Points on a hilly landscape, in no order, each with its height.
A climber steps from a point to whichever of its 6 nearest points has the largest rise for the distance, and stops where none of them is higher. Distance is the straight distance between rows; heights are no part of it.
soz: [-19  -7  -8  18  -6  12  -6  11   4  13  -1 -19  29]  h=3.73
Vil: [  1  -8  -1   0  16   0 -12   3   1  -2  11  20 -28]  h=1.58
Gasor: [ 15   0   5   6   1   4  -7  -3  -4  -5  14  26 -28]  h=2.93
mes: [  2  -3  -1 -11   3 -15  -8 -10  10   7  -1   2  -3]  h=1.31
vafem: [ 13 -10  -3   5  11 -19  -6   3   4  14   4   7  -9]  h=4.73
mub: [  4   7  -3   4  -5 -10  12  19   4   0 -14 -10  19]  h=1.97
Sope: [  1  -6  -2   6  -6  -5  -6 -11   2  20   7 -11   8]  h=1.71
tes: [  3   1   5  -7  -4   6  -6  -9   4  -3   6  15 -22]  h=6.56
zufu: [ 14 -15  -1  16   7  -9  -3   3  -1  21  11  -6  -3]  h=4.26
dem: [  8  37  10  -9 -15   8  20  -8  -7 -29 -11  -7  -4]  h=4.71
Legu: [ -1  -9 -10 -15   1 -11   1  -7   3   9  -5  -6   7]  h=0.94
letup: [  4  -4   6  -4  11  -6 -12   2   4   0   5  14 -24]  h=5.82
pifi: [-20 -21  -5  20   7 -20 -16  -8  24  13   7 -18  38]  h=4.63
Lut: [  8  -4   4  -6  10 -11 -12  -2   7   6   1  10 -21]  h=2.64
zug: [-13 -27   2  31  19  -6 -21   6   2  21  11  -9   6]  h=3.27
Duri: [ 11 -18  -6  -2  25 -13  -3   6  -3   9  11  10  -9]  h=5.09
kopi: [ -3   9   3  -5 -11  16   9  14   1 -16 -17   4 -12]  h=5.88
dovaf: [  8 -32 -10  14  14   0  -6   1 -12  19  22  -4  -4]  h=6.19
veb: [ -4  10   2  -1  -1  -8   6  22   5  -5 -24  -2   7]  h=5.12
mulo: [ -1  -3 -12  -8   0  -1  11   5   3   6 -10  -7  15]  h=0.41
garan: [  9 -30 -11  -2  14 -15 -11 -13 -19  16  30  -6  -7]  h=5.45
Vuvo: [-27 -16  -5  16  -1   4 -13   2  11   9  -6 -15  35]  h=4.23
pogi: [ -9  13  10  -5  -4   4   3  17   3 -15 -24  -1  -4]  h=5.99
basu: [ -9  -3  -2  20 -13   7   0  21  -2  12  -6 -16  30]  h=2.52
loz: [ 18  22   7  -5  -8  13  21   4  -7 -21  -8  11  -7]  h=3.23
Pera: [ 19  18   4 -17  -5   1   7 -24  -5 -12  17  32 -10]  h=5.24
Seku: [ 11  12  -4 -18  -8  16  20  -7  -9 -19   1  22  -4]  h=4.11
mep: [  9  -6  -1  -4  -3 -16  -3  -9   6  14   4  -8   5]  h=1.45
Pir: [  0  -8 -12  -1  -7  -2   3  -2   1  14  -1 -15  19]  h=1.15
vodib: [  6 -13  -8  -6  22  -4 -10   2  -6  -1  15  17 -24]  h=3.80
Mupe: [  7  20   0 -24   1   6  13 -20  -6 -20   8  35  -4]  h=4.69
Fugo: [-10  19  10  -7 -10 -10   0  10   7 -11 -22 -17   6]  h=6.31
Fozak: [  5   9   6 -10  -8  11  -3 -18   0  -8   8  14 -22]  h=4.93
Pap: [  0  22   5 -25   6  11  17 -16  -8 -23  -3  41  -1]  h=2.45
gevo: [ -5  -5  -2 -15   4  -3  -2 -10   7   1  -5  -4  -2]  h=1.43
rekun: [ -6  -1  -2  -9   1   5   3  11   6  -9 -20   3   1]  h=3.68
komi: [ -3 -26  -5  28  18  -2 -12   5 -10  23  20  -9   1]  h=4.61
kavum: [  1   6   1  -6  -7  21  11  10  -3 -16 -10   9  -8]  h=5.62
rugu: [-13  -6  -7  15  -8  10   2  13  -2  12  -6 -21  30]  h=2.92
tav: [ 10  33  14  -4 -17   8  18   1  -1 -26 -11  -1  -8]  h=5.05
lud: [-10  -3  -1 -12  -5  14  -1  -8   2  -9  -6   9 -11]  h=3.90
lil: [-24 -17   2  19   5 -12 -21  -7  14  18   5 -15  29]  h=4.77
mezip: [  6 -18   2  24   5  -6 -15   2  -1  22  14  -8   1]  h=1.96
zibug: [ 14  11   8  -1  -6   6  -2 -13  -3  -8  15  22 -21]  h=6.35
vusu: [  0 -37  -1   6  10 -10 -17 -12 -22  18  32 -12  -7]  h=5.23
semoz: [  0  -1  -6   3  -2   0  10  14  -1   7 -10 -13  21]  h=0.42
ramo: [ -5  19  11  -1 -13   8   4  14   0 -17 -19  -6 -11]  h=6.09
pok: [-21 -14  -3  16  -9  -3 -17  -6   7  19   3 -21  17]  h=6.30
rele: [-15  25   7  -6 -14  -1   1   5   2 -19 -24 -21  -4]  h=6.22
Mabad: [ 13  31  10 -14   3   6  24   0  -4 -29  -9  27  -3]  h=0.69
Dad: [  4  -7  -5  -9   1 -14  -4  -9   9  10   0  -4   6]  h=1.32
kideg: [-17  34  -4 -10 -14  16  14   3  -4 -24 -24 -25  -3]  h=5.64
zasip: [-14 -11  -4  12 -12   9  -6   3   2  14   1 -22  23]  h=4.24
zovu: [-25 -13  -6  21  -4  10  -9  13   7   8  -4 -17  32]  h=3.62
naped: [ 12 -21 -10   0  24 -12  -2   2  -2   9  12   3  -6]  h=5.22
kizal: [ 11  29  10 -19   6  10  20   0  -5 -27  -6  32  -3]  h=0.25
Madiz: [ 12 -28 -13  -4  24 -13  -2  -6 -14  14  24  -1  -5]  h=5.53
rul: [ -1 -13   2  20  -4  -6 -11  -5   4  26   9 -12   6]  h=2.65
Mabe: [ -5  36   1  -9 -21  14  21  -5  -3 -28 -18 -19  -5]  h=3.69
sobop: [  6  30  17   1 -18  10  16   7  -3 -22 -11  -2  -9]  h=5.65
nuli: [ -2  -1   7 -10   0  -8  -9  -7   8  -1  -3   8 -15]  h=1.63
bafud: [ 13  14   0 -11  -9   7   4 -20  -5 -12  14  22 -17]  h=5.40
basif: [ -6  14   8  -4  -2  -3   5  13   8  -9 -23  -4  -1]  h=6.00
lof: [ 11 -21  -9  18  12  -2  -3   8  -8  21  19  -5  -2]  h=5.19

For each start below, name the point where the climber stops.
kavum | Fugo
Sope | dovaf
vafem | dovaf
basu | pok
gevo | tes
Mabe | Fugo
veb | Fugo
mes | tes
dem | Fugo
rugu | pok
